The views of a scene show one set of named points, each view turned or mirrored, and shifted as a whole, with a little noise and some points left out.

Scene 1
View 1
q_735: -10,13,23,32,-24,-20,0,15,-13,-4,10,5,18,15,-8,-15,-4,25,-14,6,-1
q_564: -12,23,25,22,-25,-20,0,13,-16,-4,6,4,16,20,-7,-16,-4,27,-15,0,-4
q_641: -10,2,18,29,-16,-10,-2,1,-4,-2,-5,-3,2,6,-14,-13,1,12,-21,-4,-3
q_334: -17,12,26,11,-29,-7,-5,-12,-6,1,-19,-3,-1,16,-18,-6,4,16,-21,-22,-12
q_875: -14,4,27,30,-32,-14,-5,-1,-8,2,-6,2,12,15,-13,-7,1,22,-17,-7,-5
q_498: -8,14,16,28,-12,-17,3,17,-13,-8,10,0,10,10,-7,-21,-4,18,-18,5,-1
q_575: -10,37,33,36,-35,-38,6,39,-29,-7,34,18,42,31,6,-21,-14,46,-2,22,3
q_489: 2,-9,1,52,12,-17,5,30,-6,-13,25,-6,8,-10,-5,-26,-7,7,-22,28,11
q_889: -16,22,29,18,-31,-17,-2,4,-14,-2,-2,3,13,23,-11,-12,-2,26,-14,-8,-8
q_44: -8,23,8,13,1,-10,7,13,-12,-14,4,-7,-2,8,-9,-27,-2,10,-24,-2,-5
q_165: 3,13,-2,43,16,-24,12,45,-17,-19,38,-2,15,-2,2,-37,-11,14,-19,33,12
q_630: -6,3,1,20,12,-2,3,4,-2,-13,-4,-13,-12,-6,-14,-24,1,-2,-30,-4,-3
q_636: -12,-3,22,30,-23,-10,-6,-3,-3,2,-9,-3,4,8,-16,-7,2,15,-20,-7,-4
View 2
q_498: 2,-12,5,7,-19,1,10,17,-7,-25,16,11,21,-24,-4,-10,15,14,7,-24,-3
q_334: 5,-24,-1,8,-15,-22,2,9,15,-21,41,18,6,-29,2,12,29,8,27,-20,0
q_889: 2,-18,1,2,-4,-15,9,8,-3,-26,33,12,23,-28,-7,4,33,15,10,-32,1
q_875: 5,-13,0,2,-7,-11,7,17,4,-28,32,10,20,-27,-6,-4,32,1,10,-23,1
q_636: 7,-13,-1,6,-17,-11,2,21,12,-24,32,13,12,-25,-2,-5,25,-7,16,-12,-1
q_641: 6,-12,1,8,-21,-5,5,21,6,-23,24,12,12,-25,0,-8,19,0,13,-14,-3
q_165: -1,6,14,6,-28,31,20,31,-32,-29,-15,4,36,-19,-10,-37,-5,16,-18,-24,-10
q_735: 3,-8,3,0,-6,-2,10,18,-8,-30,22,8,29,-25,-10,-10,27,8,-1,-27,-1
q_489: 5,6,8,8,-31,25,11,38,-14,-28,-7,5,25,-18,-4,-38,-2,-5,-10,-8,-9
q_44: -1,-18,7,11,-31,3,9,12,-8,-21,11,15,13,-24,0,-5,3,25,13,-24,-8
q_630: 3,-15,6,17,-44,6,4,23,5,-18,9,16,1,-23,7,-11,-7,9,20,-6,-10
q_575: -4,-2,7,-11,17,3,25,11,-35,-39,15,1,59,-26,-24,-16,41,26,-24,-53,4
q_564: 0,-14,3,1,-6,-7,12,12,-9,-28,25,11,28,-27,-9,-4,27,17,3,-34,0
View 3
q_889: 1,10,-15,-15,-26,1,-7,-27,14,-16,-1,-37,3,-4,-22,7,-11,19,-16,-24,3
q_334: -7,12,-10,-17,-20,-1,-6,-31,24,-21,5,-25,18,-20,-35,10,-24,2,-3,-21,2
q_165: 50,8,-17,20,-21,9,16,12,8,28,-2,-21,-15,0,4,1,14,56,1,-36,13
q_630: 25,13,-12,5,-11,4,12,-7,26,12,11,-1,14,-31,-20,7,-15,11,21,-28,12
q_498: 20,9,-14,0,-21,3,4,-11,15,1,0,-27,0,-7,-16,5,-5,32,-4,-29,6
q_875: 4,8,-9,-8,-24,2,-3,-21,15,-13,1,-33,9,-6,-33,6,-19,29,-11,-25,-2
q_641: 10,9,-7,-3,-19,4,3,-14,18,-4,4,-20,14,-17,-33,7,-21,25,2,-25,2
q_564: 10,9,-15,-9,-26,2,-3,-21,13,-10,-3,-38,-2,-1,-17,7,-6,28,-15,-27,4
q_735: 14,6,-13,-4,-27,3,-1,-14,9,-5,-5,-38,-2,3,-22,4,-7,43,-18,-29,0
q_44: 21,13,-18,-3,-17,2,6,-16,22,4,4,-17,2,-17,-7,8,-2,10,6,-28,14
q_575: 17,6,-22,-8,-36,2,-7,-18,-1,-8,-13,-59,-21,25,-3,3,12,56,-39,-31,3
View 4
q_641: -29,-26,8,-14,-4,23,-25,-23,-22,-38,13,-4,40,-1,-1,6,-21,-15,32,-6,29
q_489: -24,0,-17,-18,-8,24,8,-32,-19,-32,9,0,20,-5,-27,-13,-19,-21,18,-24,59
q_165: -16,3,-11,-17,2,15,22,-26,-14,-32,-4,0,3,-21,-28,-24,-5,-26,16,-27,54
q_564: -22,-28,22,-7,8,10,-14,-16,-25,-33,-3,-4,25,-19,6,-1,-3,-14,36,-6,17
q_889: -27,-33,25,-5,6,11,-24,-17,-29,-33,0,-6,34,-14,11,6,-5,-10,39,-1,14
q_735: -25,-22,14,-5,2,11,-10,-25,-32,-27,-1,-5,30,-13,-2,1,-5,-8,34,-9,29
q_636: -32,-28,8,-11,-9,25,-30,-26,-28,-35,17,-4,48,4,1,13,-24,-9,34,-4,31
q_630: -27,-21,-6,-28,-5,31,-25,-16,1,-53,21,1,29,1,-9,-6,-34,-33,22,-9,31
q_44: -22,-24,7,-21,4,20,-17,-12,-5,-47,8,-1,20,-13,-1,-9,-17,-29,26,-8,22
q_875: -29,-29,17,-6,-1,16,-24,-23,-32,-31,6,-5,41,-7,5,10,-11,-7,37,-3,24
q_334: -30,-41,23,-12,0,21,-43,-14,-21,-42,14,-4,47,-2,16,13,-20,-13,39,4,8
View 5
q_889: 9,-22,29,14,15,20,2,7,-23,-19,19,-3,-11,9,14,-25,-2,10,26,-7,1
q_489: -5,-2,36,-14,-9,0,37,-26,11,17,6,18,-34,-20,26,-17,4,18,5,-15,-12
q_564: 8,-23,31,11,11,21,11,3,-16,-14,14,5,-11,8,11,-24,-5,14,20,-10,-3
q_575: 23,-46,40,3,6,40,43,-9,-17,-20,6,22,-5,31,-12,-24,-14,24,-1,-20,-10
q_735: 8,-21,31,4,7,17,16,-7,-15,-11,15,5,-15,8,12,-22,0,14,14,-10,-2
q_498: 3,-13,32,5,6,15,17,-3,-6,-3,12,8,-19,-4,18,-24,-3,14,18,-12,-7
q_636: 1,-8,25,5,12,1,-5,-7,-21,-9,23,-10,-21,-3,27,-19,11,6,25,-3,8
q_165: -1,-10,41,-9,-10,17,51,-17,19,16,-3,31,-28,-15,15,-23,-10,23,0,-22,-22
q_875: 6,-17,27,8,12,10,1,-4,-24,-15,21,-5,-16,7,18,-21,5,9,22,-5,5
q_44: -5,-4,31,14,7,16,8,13,1,1,10,8,-20,-17,25,-28,-9,13,29,-12,-14
q_630: -13,10,29,7,4,0,1,5,6,11,13,1,-29,-32,39,-24,2,8,32,-7,-9
View 6
q_498: 10,-4,9,-17,1,13,-8,-25,-19,-29,25,3,9,6,8,10,-2,-10,-9,-12,-12
q_630: 4,3,14,16,18,10,-6,-20,5,-7,22,1,8,-4,24,7,11,-8,-8,-3,-20
q_575: 17,-13,9,-56,-21,9,-11,-37,-61,-61,34,3,16,23,-14,15,-19,-12,-11,-21,-3
q_489: 3,-2,-10,4,11,-6,6,0,-19,-29,30,-21,19,29,17,2,-3,1,-9,-7,-18
q_636: 13,-1,1,-24,8,24,-7,-18,9,-22,10,15,-8,-8,11,9,-2,-13,0,-11,-11
q_641: 11,-1,4,-16,8,20,-7,-19,4,-21,14,11,-2,-6,13,9,0,-11,-3,-10,-12
q_564: 13,-5,13,-32,-5,19,-12,-34,-22,-34,23,13,5,-1,2,13,-6,-14,-7,-15,-7
q_889: 16,-5,16,-35,-4,26,-16,-38,-13,-30,17,21,-2,-10,2,14,-5,-17,-5,-14,-6
q_165: 3,-4,2,3,5,-9,2,-13,-41,-35,39,-22,29,32,12,5,-3,-1,-15,-9,-18
q_735: 12,-5,4,-33,-3,16,-8,-25,-20,-36,21,8,5,6,3,11,-8,-12,-5,-14,-8
q_875: 15,-3,3,-33,1,24,-10,-26,-4,-29,13,16,-5,-6,5,12,-6,-14,-2,-13,-8
q_334: 15,-1,16,-26,5,34,-16,-35,12,-16,8,28,-11,-25,10,14,2,-18,-1,-11,-9
q_44: 7,-2,24,0,8,14,-13,-34,-16,-17,26,6,12,-2,15,11,6,-10,-11,-7,-16

Which points are out of place in each view (at most two, in the order of its rows)? Write - if all are in place.
view 1 -> q_875
view 2 -> q_498
view 3 -> q_735, q_575
view 4 -> q_564, q_636
view 5 -> -
view 6 -> q_165
